Points on a hilly landscape, in no order, each with its height.
From any point a climber takes the steepest step (rise divided by distance) to one of its 2 nearest points. It stops when none of these is higher. Distance is the straight distance between rows; heights are no part of it.
(187): -10 10 11 18 21 -10 -15 6 16 -12 -7 12 44 -21 24 -1 -18 7 25 38 9 -17 -16 -30 11 -29 -10 13 26 -10 5 -44 5 3 11 -12 -32 5 -12 14 14 8 19 0 -1 -35 13 -10 -12 -8 9 -15 -15 17 3 -9  (h 355)
(742): -12 -2 9 30 18 -13 51 7 -32 -18 -30 -6 27 -24 26 -13 5 3 13 5 -24 9 4 -3 28 11 9 19 12 -5 -20 -32 18 3 3 0 -63 -26 11 -48 20 32 1 -16 1 -10 -9 -27 -41 -24 -16 10 20 25 4 -5  (h 81)
(756): 32 -20 2 -17 -29 -2 3 5 -6 -13 1 -10 -41 0 8 0 4 -3 3 -22 -1 15 12 23 -7 -9 12 -6 -6 4 6 12 11 -19 -4 11 37 6 14 4 10 -14 -3 -18 -3 17 -6 9 9 -7 -16 -4 11 -4 3 0  (h 365)
(2): 10 31 25 -11 6 -3 -11 8 40 -10 41 -9 25 15 6 7 -10 -10 -3 12 15 -2 -40 -6 39 14 -9 19 11 -3 -9 14 23 4 17 28 3 37 -26 35 -20 -12 10 42 -13 0 -1 23 21 -6 41 -13 6 -31 -29 7  (h 350)
(636): -49 1 -6 -21 30 29 -9 8 13 17 8 10 -2 -3 -18 -6 10 11 -15 -5 2 0 -1 -38 3 1 -13 -11 -14 20 23 -12 -18 4 -6 -13 19 2 13 -3 -14 -25 -15 0 -4 -18 7 20 -12 10 9 19 -9 5 37 10  (h 43)
(556): -20 -3 -18 -7 -2 15 -4 5 -4 15 7 -5 -32 4 -17 -2 -4 4 -15 -20 -2 10 1 -2 -27 21 -2 -12 -27 23 0 18 -7 30 -17 -9 17 -31 -2 -10 -1 -20 -25 -18 14 -2 1 15 -20 4 9 8 -23 -4 26 11  (h 74)
(392): -13 13 -16 11 -23 5 10 4 -17 -1 -3 6 3 -3 -12 -10 -10 9 -14 24 24 16 -10 -2 17 -25 -1 -23 -22 -26 -31 -4 -19 2 -16 -24 12 -10 -3 21 -2 -18 2 -26 18 -4 -10 -5 -4 4 -11 -1 -19 -21 -8 4  (h 297)
(146): 33 2 -49 -24 -29 -13 -14 -14 -1 -15 -9 -16 -15 -5 -14 1 2 0 6 1 -6 -3 7 16 -6 -20 0 -18 -2 -12 4 15 -1 17 -14 -4 13 0 -23 43 -6 27 -2 -43 -3 8 -11 -25 30 10 -11 -6 -8 7 15 -14  (h 267)
(270): 4 18 -6 5 14 24 -12 15 5 6 17 21 -18 0 2 -9 -18 6 -40 2 27 10 -8 -31 -18 -10 0 -23 -37 11 -12 20 -7 26 -15 -5 14 -43 13 0 1 -31 -17 -1 27 18 -4 6 -3 24 8 -30 -17 -33 4 11  (h 114)
(888): -5 -13 14 -16 36 1 -19 3 32 1 33 -27 -20 0 -17 10 14 -5 -10 -22 -14 7 2 -7 3 46 -7 13 2 25 26 32 19 0 -4 20 33 17 3 -5 -13 -26 -12 6 -17 -14 5 34 5 0 8 22 -6 -26 15 8  (h 321)
(426): -28 16 -4 6 23 26 8 7 5 -2 10 27 -5 -2 21 -19 -20 6 -24 16 12 0 -10 -37 -12 -14 -8 -14 -22 -4 8 -11 -12 8 1 -12 -19 -20 -2 -6 0 -5 -6 -18 10 -10 -4 4 -14 5 -2 -2 -8 -13 14 11  (h 144)
(506): -15 5 -12 0 13 29 8 4 0 22 9 19 -15 17 -2 -10 4 17 -26 -20 1 13 -3 -20 -28 10 0 -10 -31 16 -16 11 -31 19 -17 -20 8 -35 27 -23 -7 -34 -26 -6 19 16 1 17 -9 17 9 -7 -12 -18 8 16  (h 93)
(452): 28 -13 13 4 -6 -22 1 13 -10 -29 -1 -4 -3 6 8 7 -1 -16 6 -1 -11 -14 19 19 -12 -8 1 15 9 2 38 -8 36 -38 18 28 -3 -11 -19 -13 26 34 12 -4 -6 5 7 -1 -5 -17 -12 -8 4 17 9 -1  (h 142)
(511): 18 18 22 23 -6 -10 2 4 -4 -7 23 -10 15 29 4 -6 -18 -19 -14 7 17 23 -11 20 -12 36 3 18 -22 -13 -43 49 13 27 9 11 1 -33 -28 9 20 7 -4 21 27 17 -5 10 2 -2 11 -33 -13 -45 -41 7  (h 419)
(582): -30 -7 3 -5 36 26 2 11 17 26 9 15 8 -3 -14 -2 14 16 -13 -13 1 -1 -9 -45 17 3 -6 -6 -4 14 -7 4 -29 3 3 -21 24 5 30 -10 -19 -50 -14 17 -4 2 -1 18 1 22 4 8 3 -19 6 18  (h 28)
(262): -16 1 -21 -4 4 19 -18 -12 20 4 2 12 -27 -31 -1 -17 -1 1 -4 5 -5 -15 7 -29 -20 -21 3 -13 -8 15 0 10 -28 24 -7 -11 8 -9 -3 23 -8 -1 -2 -17 7 -5 -16 -14 19 5 -8 -25 1 -2 39 1  (h 305)
(982): -28 6 -25 -28 26 35 -45 13 31 20 20 2 -36 -15 -29 -15 12 -1 -30 -2 6 16 8 -32 -32 16 -10 -36 -26 35 25 23 -10 51 -23 15 27 -34 17 9 -24 -33 -10 -25 9 -5 0 31 0 14 20 -8 -25 -14 50 7  (h 76)
(612): 33 2 -8 -2 -51 -8 -23 -11 -17 -2 -3 -28 -31 23 -22 21 -6 -3 16 -24 0 -10 -1 42 -21 18 10 5 7 3 16 25 3 17 3 23 4 -1 -15 23 9 31 20 -7 2 7 15 5 -7 1 11 4 0 8 -16 -13  (h 443)
(142): -52 -10 7 14 29 8 -10 7 -18 8 -21 6 34 15 -24 11 7 3 -2 21 -6 -7 9 12 17 23 -10 -1 3 -15 13 -49 -4 -3 -1 -34 2 -7 -14 -21 10 -16 -4 9 2 -32 35 4 -34 4 11 43 -25 30 26 3  (h 216)
(701): -2 12 11 19 -17 2 19 11 -21 6 0 -5 -6 -7 -2 -2 -17 -5 -14 12 30 6 -5 12 23 15 10 -29 -30 -26 -39 20 -7 6 0 -2 -4 -7 -8 5 11 -3 4 -2 16 -2 -7 6 -18 2 -22 25 -2 -36 -25 17  (h 359)
(494): 2 17 23 9 53 8 -2 15 26 -4 32 12 23 26 -6 11 -6 10 -38 4 16 4 -18 -32 24 33 -28 18 -15 7 4 8 18 10 12 1 10 -1 -12 -14 -3 -32 -9 24 2 0 13 21 -5 0 24 5 -11 -32 -22 13  (h 531)
(453): -50 5 -28 -29 42 47 -23 12 11 20 13 12 -7 1 -11 -13 15 13 -31 -14 -7 13 -6 -35 -27 12 -18 -29 -27 34 30 4 -16 35 -17 2 12 -30 9 -6 -22 -20 -12 -20 7 -16 13 35 -7 25 19 9 -23 9 57 18  (h 61)
(157): 19 0 16 20 -16 -8 7 14 -1 -8 11 -21 -4 31 -1 6 -9 -8 -10 -10 11 4 -8 17 -20 26 1 22 -17 1 -8 32 21 18 8 14 12 -29 -25 -10 31 1 -4 1 19 7 3 20 -21 -17 20 -22 -5 -19 -24 3  (h 506)
(1044): 52 11 2 -18 -43 -8 7 -18 -11 8 8 -4 -39 -4 22 4 -12 -9 1 -23 -9 5 -9 32 -26 -11 4 3 -9 6 0 34 -7 5 4 11 -22 9 22 0 -5 31 6 2 -9 13 -26 0 13 5 -29 -15 32 -14 -29 -13  (h 249)
(97): -16 -4 -26 6 -15 -2 -36 -7 -4 -1 -18 -26 -8 19 -40 11 17 -3 14 -11 -33 -10 24 36 -15 17 -7 10 18 13 58 -13 26 -1 7 0 22 -12 -23 0 3 26 4 -11 -10 -9 33 -2 -3 -18 20 27 -20 47 29 -21  (h 585)
(593): 23 23 -28 -28 -38 0 -35 -7 7 6 18 -34 -7 18 -17 4 5 14 14 -10 -24 -13 -16 32 -23 -13 -14 13 15 12 35 2 13 7 3 2 27 15 -18 30 -8 8 4 -32 -11 -2 14 2 7 -16 15 -1 -10 13 0 -12  (h 439)
(683): 51 -1 -34 -19 -32 -17 -12 -5 -9 -23 12 -30 -40 -8 13 3 -13 -11 -7 -8 -16 6 17 18 -22 6 -9 -3 -9 5 20 29 28 28 -4 26 4 -11 -34 22 3 37 -1 -48 -4 9 -4 -16 19 -6 -17 -15 -2 11 20 -3  (h 298)
(51): 19 -29 -8 -19 -28 1 17 10 -17 -1 8 7 -61 7 34 -15 -1 -1 -18 -24 -5 19 25 21 -24 -13 17 -14 -17 9 11 -1 4 -35 -14 0 21 -14 19 -30 17 -18 -15 -25 2 19 -9 8 9 -10 -16 -4 11 17 22 10  (h 432)
(893): -29 -9 -1 8 16 3 -6 5 7 -21 -13 14 33 -15 -10 -7 2 13 0 33 13 1 17 -30 39 -43 -5 3 22 -19 -5 -24 -7 -14 -1 -21 14 19 1 24 -8 -14 13 9 12 -12 3 -27 13 -2 -5 -8 -8 8 11 -5  (h 207)
(416): -3 13 -26 -1 -6 0 -20 -11 10 1 -7 -7 -5 -28 -10 -6 -18 2 14 31 6 -14 -6 -19 -5 -22 -15 -12 -3 -2 -8 2 -9 39 -2 -13 -9 -7 -31 46 -4 25 12 -21 9 -18 -12 -21 9 -1 -9 -17 -14 5 18 -6  (h 363)
(927): -10 18 6 24 16 2 27 9 -19 -1 -14 -13 31 -22 27 -12 -9 12 5 12 -16 12 -22 -15 10 -7 -11 14 -1 -7 -9 -33 15 16 13 -6 -46 -27 -9 -28 13 16 -6 -23 2 -16 -3 -9 -35 -18 -6 -6 2 16 -1 5  (h 67)
(689): 27 -34 -46 -29 -33 -9 5 -15 -19 -10 0 6 -64 -3 20 -3 14 3 -10 -25 -16 4 36 25 -35 -10 8 -20 -9 9 10 0 -12 -11 -31 5 21 -13 -4 -7 7 5 -4 -37 -6 20 -9 -17 28 -10 -14 -10 4 39 39 5  (h 553)
(815): -25 -6 15 3 16 1 5 6 -24 10 -6 -10 13 10 -20 14 4 6 -1 -5 1 -9 8 23 19 31 -6 4 -2 -7 19 -27 -1 -24 7 -12 7 11 -9 -28 2 -14 -4 4 -15 -17 14 16 -24 -4 -5 55 -2 18 6 4  (h 255)
(1043): -39 -6 -10 10 29 2 36 8 -30 -6 -35 -1 28 -27 30 -22 5 10 16 -1 -38 0 14 -9 23 3 8 7 5 -1 -8 -50 7 -10 -13 -25 -51 -8 6 -46 -3 30 -9 -5 -6 -15 -4 -19 -23 -15 -6 13 12 44 44 3  (h 97)
(76): 22 -5 -1 7 -29 -6 -1 -14 -27 -4 -7 -35 -21 3 -8 19 1 -5 9 -30 -9 -14 -5 27 -11 24 13 13 3 14 13 20 13 12 11 26 -17 5 -13 -11 9 31 -1 -10 -19 -6 -2 -5 -25 -5 -17 28 18 20 -13 -10  (h 383)
(744): 21 16 7 28 -19 -1 -4 1 -12 0 8 8 32 15 -7 -6 -25 -11 1 14 17 18 -20 30 -13 8 5 10 -12 -16 -53 39 1 36 3 -8 -3 -31 -25 38 2 19 9 29 35 10 -11 -6 11 13 19 -42 -24 -33 -57 -4  (h 358)
(567): -16 14 -3 -11 5 8 7 1 12 1 2 23 4 -2 12 -13 -14 10 -6 10 1 -11 -5 -11 -2 -40 -2 -6 -6 -8 18 -25 -17 -20 3 -20 -4 10 16 5 -7 -9 -8 -14 -4 -6 -4 -10 7 -8 -1 -12 -3 1 8 -4  (h 172)
(362): -2 18 26 -4 6 9 -44 -4 43 -8 33 21 18 6 -15 13 -13 -2 16 30 15 -27 -25 5 5 -8 -10 -3 28 7 22 -9 10 -13 19 16 5 39 -14 37 5 -24 25 45 -7 -12 30 23 8 3 37 4 -5 -24 -28 -7  (h 360)
(739): -42 2 13 22 26 16 -2 16 -11 -1 -1 26 9 11 -10 8 -11 6 -14 23 18 -6 11 1 14 14 4 -13 -15 -24 7 -32 -5 -4 3 -15 -7 -32 -17 -24 27 -22 3 12 19 -19 39 13 -37 -4 7 34 -24 -3 0 8  (h 180)
(619): 1 8 4 13 -20 -3 -11 -4 0 0 -3 -11 9 -2 -18 9 -17 -5 17 14 20 -13 -15 2 13 0 4 5 10 -13 -11 9 -2 22 2 -7 -13 5 -21 33 -2 6 19 16 6 -13 1 -4 -15 11 4 4 -9 -12 -22 0  (h 541)
(450): 0 2 -4 7 -9 -16 11 -17 -32 -5 -28 -27 0 2 -8 24 8 -2 17 -11 0 -10 3 11 16 29 10 13 11 -4 2 -9 12 3 -3 8 -44 22 -10 -16 -3 36 -3 -11 -16 -12 7 -25 -28 -2 -19 58 8 23 -8 -14  (h 336)
(540): -42 -19 12 5 38 7 -22 7 26 -8 -3 27 16 -7 -31 5 11 10 -1 32 21 4 30 -40 35 -19 -9 -1 27 -2 -3 -10 -5 -2 -9 -9 18 20 1 7 -9 -28 4 37 12 -9 13 -8 -4 6 12 18 -12 -7 15 -3  (h 177)
(748): -36 -39 27 5 44 -6 -4 5 5 -7 -2 6 6 1 -36 10 15 -11 -4 7 12 12 42 -19 41 20 -5 -1 16 -7 2 -6 18 -29 2 -7 20 21 -8 -19 5 -19 -1 34 3 -9 10 -2 1 2 3 46 -5 7 13 1  (h 152)
(1013): -4 -23 -28 -15 -18 2 15 7 -13 24 -10 -22 -30 -20 9 -19 15 -12 -2 -27 -15 34 -7 -3 3 15 3 -19 -16 6 -20 23 -5 24 -26 2 23 0 12 4 -4 -19 -36 -33 3 -6 -25 7 3 12 -25 4 1 12 36 18  (h 299)
(413): -6 8 15 -2 45 9 -27 23 36 6 36 11 -6 20 -33 13 -1 -1 -31 -1 27 -3 11 -23 -10 31 -18 0 -8 13 27 14 6 17 11 1 27 -16 -8 -3 3 -28 -3 30 10 -3 23 25 -9 3 26 8 -17 -36 7 6  (h 423)
(928): -11 8 10 21 11 -19 35 -14 -10 4 -25 -1 32 -3 6 -1 1 6 17 1 -9 -7 -2 -9 14 5 -4 22 6 -13 -34 0 -20 -5 5 -12 -39 13 24 -27 -13 22 -5 8 -13 -2 -15 -23 -10 -1 -20 15 11 -2 -27 -14  (h 63)
(797): -20 -5 15 1 19 35 20 9 -4 27 2 32 7 3 10 -2 12 28 -13 -15 -3 0 -8 -22 18 -17 12 -9 -7 0 0 -35 -37 -35 6 -25 11 2 45 -27 -9 -36 -14 20 -15 3 5 17 -10 12 -2 -1 14 -3 0 17  (h 11)
(28): 0 -12 12 16 11 -4 17 4 -1 1 13 -21 -13 23 5 6 -2 -9 2 -35 -13 6 -3 12 -23 46 -3 37 -7 20 0 30 21 0 6 12 -5 -22 -8 -33 28 -1 -16 6 6 7 0 14 -12 -11 14 -1 -2 -2 3 3  (h 420)
(495): -21 10 9 -3 22 -19 6 -2 4 -1 -33 -4 43 -25 30 -11 6 4 26 19 -32 -15 -1 -37 20 -21 -5 22 27 -8 -8 -38 1 -11 8 -13 -44 24 14 -22 -15 26 1 4 -14 -21 -1 -33 -8 -12 -6 -3 12 24 11 -11  (h 86)
(14): -27 10 16 14 23 -6 4 -2 11 1 -19 36 52 -16 41 -8 -5 8 16 36 -7 -27 -8 -26 0 -29 -2 10 14 -17 -3 -61 -30 -32 8 -13 -46 18 38 -24 -4 13 12 20 -14 -18 11 -11 -2 -9 -7 0 4 19 -6 -19  (h 102)
(968): -13 -6 8 8 10 -13 33 -2 -19 12 -16 -39 20 6 -19 12 15 8 8 -19 -18 -4 -11 7 27 40 0 19 0 2 -3 -5 3 -11 -4 -7 -12 21 -4 -31 -3 1 -13 -4 -11 -19 -6 -3 -19 -7 -9 49 5 18 -5 2  (h 294)
(412): -11 4 -7 -11 -10 4 -20 -1 3 4 -1 -14 3 22 -27 11 5 1 16 -6 -13 -15 -7 30 -20 8 -9 17 14 10 41 -16 4 -14 14 -16 15 0 -13 0 6 4 7 -15 -9 -14 25 7 -9 -12 18 12 -21 14 7 -15  (h 493)
(401): 17 22 22 21 -5 17 1 12 0 29 27 25 -11 -5 0 2 -23 -2 -18 2 42 0 0 -8 9 5 16 -18 -17 -9 -34 19 -17 -9 8 -5 1 5 -3 11 -3 -27 8 42 3 31 -15 7 12 13 -8 2 5 -58 -36 5  (h 356)
(181): 64 5 -8 -18 -33 -13 -17 -19 2 -26 6 -22 -11 9 5 13 3 -12 15 -18 -5 0 -6 28 -10 -11 7 4 18 -8 3 26 20 8 4 28 23 10 -20 44 1 31 18 -5 -3 27 -2 -2 27 8 13 -39 16 -1 -23 -6  (h 192)
(855): -5 -2 5 -18 28 8 -39 8 44 3 32 -11 -25 4 -28 5 18 -9 -11 -12 0 10 3 -10 -21 28 -10 8 1 34 27 32 9 28 -2 15 46 -5 7 16 -7 -39 2 10 -9 6 13 42 11 1 34 -4 -12 -35 12 -4  (h 357)
(841): 58 -4 -20 -19 -25 -30 31 -23 -27 -18 -27 -8 -20 8 31 0 15 -8 5 -14 -18 7 11 29 -18 -19 -1 -3 -2 0 15 -3 18 -21 -3 9 -22 -2 23 -35 8 42 -5 -32 -14 20 -15 -33 14 -14 -17 -11 27 41 -10 -7  (h 373)
(419): -36 11 -15 18 1 13 -2 1 -9 -5 -21 19 15 -19 0 -13 -12 20 -4 43 24 -1 -1 -35 29 -38 -4 -24 -14 -25 -21 -29 -20 3 -11 -31 -2 -2 -7 24 -4 -8 15 -15 17 -15 -6 -18 2 0 0 -10 -19 -1 12 7  (h 247)
(292): 63 17 10 -35 -34 -24 -4 -15 3 -29 8 -5 1 22 29 13 6 -20 12 -30 -16 4 -7 40 -28 -18 6 -2 19 -8 8 37 18 -27 4 42 8 31 4 27 -14 27 24 6 -1 45 -4 -1 42 17 -3 -35 39 -13 -42 -6  (h 209)
(277): 8 -2 -31 1 -32 -10 -34 -24 -5 -6 -11 -42 -22 19 -35 14 17 -10 5 -23 -11 -9 18 33 -24 31 3 10 22 11 44 22 18 23 10 22 21 -5 -20 13 0 23 16 -16 -11 5 16 -6 0 -12 22 19 -16 24 6 -11  (h 507)
(813): -8 2 26 10 21 -21 23 -7 6 1 0 -7 44 10 -5 9 8 -2 17 1 -2 4 -18 -10 22 12 -7 38 20 -3 -23 8 5 -21 5 1 -7 22 1 -5 -15 1 -6 20 -5 -1 -3 -11 3 -5 6 1 -4 -10 -35 -6  (h 51)
(527): 34 -20 -35 -17 -27 -13 27 -20 -34 -17 -23 -7 -24 7 15 3 21 3 3 -14 -12 1 33 27 -15 -22 2 -10 -9 -10 5 -23 -1 -21 -15 -18 6 -2 4 -19 10 19 -9 -40 -11 19 -1 -37 22 -8 -14 -8 13 49 19 -2  (h 435)
(62): -9 2 12 8 4 -14 -29 -4 24 -19 0 11 30 6 -6 13 -10 -3 23 40 19 -18 -11 -6 19 -22 -5 4 34 -11 18 -25 17 -13 15 11 -5 26 -20 25 12 3 25 23 -1 -19 27 0 -1 1 17 0 -10 4 -15 -11  (h 422)
(731): 60 9 19 -24 -25 -30 20 -10 -7 -2 -2 -3 -17 11 30 8 2 -16 11 -28 -7 6 -6 32 -13 -5 8 1 13 -1 2 31 15 -30 10 40 -19 26 28 -17 -3 31 8 14 -13 38 -25 0 26 7 -19 -11 43 -16 -51 -12  (h 227)
(965): -21 5 -15 5 5 -5 -5 -5 2 2 -10 -21 3 -13 -20 1 -6 -10 12 9 9 4 5 -19 9 9 -8 -3 5 1 -12 14 -4 24 -3 -9 -14 2 -25 19 -12 13 -4 -9 3 -19 -7 -16 -12 4 -9 23 -7 4 12 -4  (h 434)
(175): -3 -6 7 28 1 -14 -4 16 2 -17 -5 18 10 3 5 14 -19 -13 11 20 11 -23 18 9 -9 -2 1 -1 15 -18 25 -22 19 -17 13 13 -29 -26 -23 -13 43 25 23 3 8 -4 25 -9 -6 -13 -5 -2 -8 16 -5 -8  (h 133)
(150): -39 1 23 15 28 13 28 8 -9 8 -22 41 49 -17 40 -25 5 11 -9 32 -9 -2 -2 -36 33 -36 3 1 5 -22 -6 -65 -42 -39 7 -27 -30 1 49 -40 -13 3 4 13 -14 -7 3 -13 -4 -13 -9 -10 11 17 11 -5  (h 121)
(544): 45 -1 26 -9 -14 -30 8 5 4 -39 -1 0 17 4 20 11 9 -22 15 -3 -3 -9 4 22 -10 -22 16 15 21 -10 13 8 39 -47 16 49 -2 6 -3 -3 20 33 19 5 -2 25 -3 -1 16 -8 -1 -30 33 4 -27 0  (h 158)
(858): -38 -21 -39 0 0 11 18 -4 -10 13 -20 -1 -23 -18 -4 -18 16 -1 -15 -13 -6 18 23 -13 -8 6 13 -25 -18 3 -10 4 -12 16 -26 -3 19 -14 -7 17 -9 -7 -28 -36 10 -2 -16 9 6 5 -13 14 -10 24 66 28  (h 366)
(529): 53 -3 3 1 -37 -13 15 -13 -23 8 -2 3 -11 14 10 0 -3 -18 7 -17 -1 15 -12 40 -25 -2 13 9 -6 -10 -33 34 -6 14 2 2 -9 2 13 17 3 25 9 19 8 20 -20 -6 13 19 -7 -28 17 -11 -51 -15  (h 276)
(940): 42 -6 8 -1 -22 -19 2 0 10 -33 2 -6 1 -2 10 -1 2 -13 11 1 1 5 -3 17 -6 -29 5 4 5 -8 -1 13 30 -13 12 16 23 -1 -15 26 17 6 17 1 8 22 -6 -9 24 -7 5 -52 13 -1 -13 2  (h 175)
(603): 61 -4 -15 -20 -34 -19 5 -18 -14 -22 0 -11 -39 2 19 8 -2 -6 4 -9 -13 -8 20 21 -23 -18 1 -7 -4 0 21 10 18 -6 3 30 -2 -3 -9 4 13 41 12 -30 -4 15 0 -21 22 -9 -19 -18 17 22 2 -6  (h 329)
(986): 4 23 14 21 -11 1 -9 8 0 3 12 10 9 3 -12 -1 -28 -9 -3 22 40 3 -13 8 20 14 7 -20 -10 -30 -42 27 -13 12 2 -3 -10 5 -20 29 -6 -3 10 28 18 10 -7 -1 8 14 -4 9 -13 -47 -38 9  (h 429)
(996): 2 -25 13 1 -10 7 31 9 -10 22 4 -5 -27 -26 19 -21 10 -4 -15 -26 -2 31 -3 -18 14 -5 14 -7 -17 14 -31 21 -1 13 -7 7 15 -8 35 -12 -2 -23 -34 -1 5 0 -30 5 -2 15 -22 -11 20 -14 4 23  (h 248)
(434): -52 -22 16 2 38 -3 -11 3 -3 -1 -12 18 4 -2 -9 8 8 -2 8 13 -3 -4 36 -17 33 24 -7 -3 25 -3 6 -27 12 -25 -9 -17 -23 25 -16 -33 -2 3 0 24 0 -32 20 -5 -12 2 -6 58 1 29 42 3  (h 132)
(372): -4 17 -14 -14 24 35 -39 19 33 -2 24 17 -20 -9 -8 -14 -5 -4 -37 14 26 3 -2 -34 -27 -11 2 -34 -36 27 12 18 -10 41 -4 11 23 -31 10 25 -17 -30 -3 -4 20 5 -6 15 11 16 20 -35 -19 -34 27 8  (h 94)
(492): -1 21 31 7 40 -3 -4 3 32 -2 32 13 52 20 11 17 -11 6 -21 28 19 4 -47 -31 55 15 -25 29 9 1 -12 -2 27 3 19 14 3 24 -12 9 -10 -26 0 41 -7 -4 1 12 8 -7 40 -12 -7 -19 -40 17  (h 417)
(778): -30 -19 -51 -24 -33 11 -17 -13 -4 24 -14 -25 -35 -5 -24 -15 21 11 7 -22 -27 5 18 13 -36 16 -11 -20 -14 39 6 4 -26 35 -36 -13 34 -10 5 5 -16 -15 -18 -34 2 5 2 15 3 6 9 4 -11 21 55 2  (h 560)
(20): 0 -9 -9 -6 -8 -9 11 -11 -11 -9 -15 -6 14 0 -6 3 10 2 21 -7 -18 -8 9 8 1 -28 2 14 15 -6 10 -23 -6 -24 0 -14 -1 13 10 -5 -4 6 -3 -12 -8 2 -4 -15 -1 2 -8 -6 5 23 8 -11  (h 147)
(395): 10 9 -22 -43 -28 3 -12 -9 11 8 16 -19 -7 6 -12 2 10 12 11 -14 -23 3 -24 16 -17 -18 -5 1 12 15 20 4 -13 -7 -6 -11 27 26 17 28 -20 -18 -3 -31 -3 -3 -2 7 19 -1 4 -11 -7 -13 3 -12  (h 515)
(753): -5 -28 6 -10 -21 14 6 3 -11 4 -4 -3 -32 -14 -13 -2 20 3 4 -20 0 4 12 -1 6 -11 22 -11 -4 9 -3 -1 -9 -23 -5 -8 30 9 16 -5 5 -21 -3 0 -6 4 -14 10 -6 7 -21 11 13 6 18 5  (h 314)
(943): -34 0 5 7 23 18 23 0 3 2 -11 38 20 -2 23 -26 -3 5 -26 23 -4 7 5 -32 16 -45 3 -9 -4 -20 0 -46 -25 -45 2 -35 -2 4 38 -16 -19 -6 -13 -7 -4 -4 -10 -22 17 -10 -5 -18 11 14 24 4  (h 145)
(1011): 13 8 49 6 23 -15 15 1 20 -2 14 24 39 1 15 18 1 -11 9 5 -1 -16 -10 -4 13 -4 2 21 24 -4 0 -7 11 -47 27 24 -12 21 17 -17 -2 -3 9 34 -13 13 -3 2 12 -5 -2 -5 17 -19 -45 -3  (h 40)
(366): 30 22 25 26 -15 -1 24 5 -9 41 17 24 1 5 14 -2 -22 15 -13 5 32 -1 -24 28 2 11 16 -21 -26 -10 -42 10 -27 9 11 0 -22 -5 20 -11 -4 -23 2 32 -11 10 -17 23 -3 10 -18 0 26 -52 -66 1  (h 300)
(82): -22 -9 13 29 18 16 -4 14 1 -3 -4 31 0 4 4 7 -10 -4 -6 17 19 -20 20 9 -12 -6 5 -2 7 -20 30 -39 -1 -33 7 -7 -12 -21 -6 -28 38 3 9 20 9 -5 30 5 -19 -4 -13 12 -22 14 11 6  (h 151)
(651): 33 4 15 7 -28 -5 -8 3 0 2 5 -18 5 26 -12 16 -3 -9 21 -7 24 -12 -18 34 -2 18 9 2 13 -15 -6 24 9 4 15 21 -4 9 -29 23 8 15 17 16 -6 11 10 18 -7 -2 10 6 2 -18 -49 -10  (h 436)
(659): 41 3 50 30 16 -7 23 7 -6 31 18 6 16 13 10 12 -21 19 -10 10 19 -13 -18 17 30 42 3 9 -12 -16 -39 1 -11 0 18 17 -21 -6 -2 -20 15 -24 3 42 -11 14 -2 29 -11 2 -4 15 17 -44 -74 8  (h 260)
(448): 31 8 15 29 -23 -12 24 -2 -17 -3 -12 4 31 13 10 7 -9 -7 10 6 14 15 -13 30 -1 2 2 16 4 -19 -45 27 -4 7 9 4 -20 -12 -6 19 5 30 17 24 9 22 -14 -18 16 8 -6 -23 4 -19 -62 -9  (h 311)
(63): -39 -23 12 12 43 -3 16 2 -21 -6 -20 -9 27 -21 3 6 9 -3 24 1 -17 -4 16 -16 37 18 4 20 21 0 -4 -29 24 -24 -10 -6 -34 12 0 -47 -1 18 -7 17 -10 -19 3 -16 -25 -6 -10 40 10 35 22 1  (h 115)
(18): 25 -4 -39 -38 -43 -7 -3 -16 5 26 9 -10 -27 -1 19 -15 1 17 4 -18 -24 13 -25 16 -32 -26 -8 -5 -4 19 -6 7 -18 20 -19 -26 30 13 25 17 -14 -21 -15 -36 3 2 -11 -7 16 -4 3 -34 9 7 3 -4  (h 424)
(871): -7 3 13 2 6 -13 31 -10 -1 -6 -28 13 26 -33 24 -18 5 -2 14 11 -21 2 6 -25 18 -20 3 15 12 -14 -22 -18 -24 -23 7 -7 -53 18 39 -31 -23 27 5 7 -16 0 -24 -32 6 -11 -23 -6 28 9 -13 -9  (h 73)
(1047): 13 -8 -39 -23 -44 -7 1 -21 -18 19 -6 -17 -41 3 -1 -7 7 9 8 -32 -23 6 3 30 -39 5 1 2 -9 25 -3 10 -18 21 -29 -14 13 3 13 -1 -9 -7 -13 -33 3 7 -5 0 -2 5 -5 2 0 21 15 -4  (h 437)
(997): -23 -34 -17 6 1 12 8 4 -6 1 -27 3 -11 -14 -22 -17 22 1 -3 8 6 8 24 -21 19 -21 12 -23 -6 -6 -9 -4 -9 -1 -15 -15 18 -7 0 10 3 -12 -6 -10 4 2 -8 3 -4 7 -12 9 -6 17 46 15  (h 301)
(924): 3 26 26 -17 13 2 -35 1 41 -5 46 6 8 8 -6 5 -15 -8 -6 -6 3 -12 -23 -9 0 8 -6 8 13 17 24 16 18 1 17 17 13 26 -3 22 -5 -29 12 26 -12 4 5 29 13 -5 26 -14 1 -34 -13 -3  (h 315)
(189): -2 10 12 22 9 -1 -12 -6 16 -10 -14 25 28 -42 28 0 -18 5 29 37 10 -30 -19 -27 9 -35 0 3 26 -6 -19 -23 -7 10 11 1 -36 18 6 23 5 19 27 22 3 -12 -6 -19 5 9 -5 -26 4 12 -14 -8  (h 309)
(627): -25 -30 -44 -9 4 5 -8 -9 11 6 -21 -23 -24 -19 -30 -14 32 -9 8 -19 -20 11 27 -2 -20 17 6 -15 -1 25 3 13 -7 38 -30 6 31 -5 -7 14 -16 -6 -27 -22 -2 -1 -11 1 16 6 0 18 -11 25 62 -6  (h 451)

For each start below, name the point where the climber stops.
(813) -> (567)
(742) -> (986)
(815) -> (97)
(1011) -> (157)
(452) -> (157)
(927) -> (986)
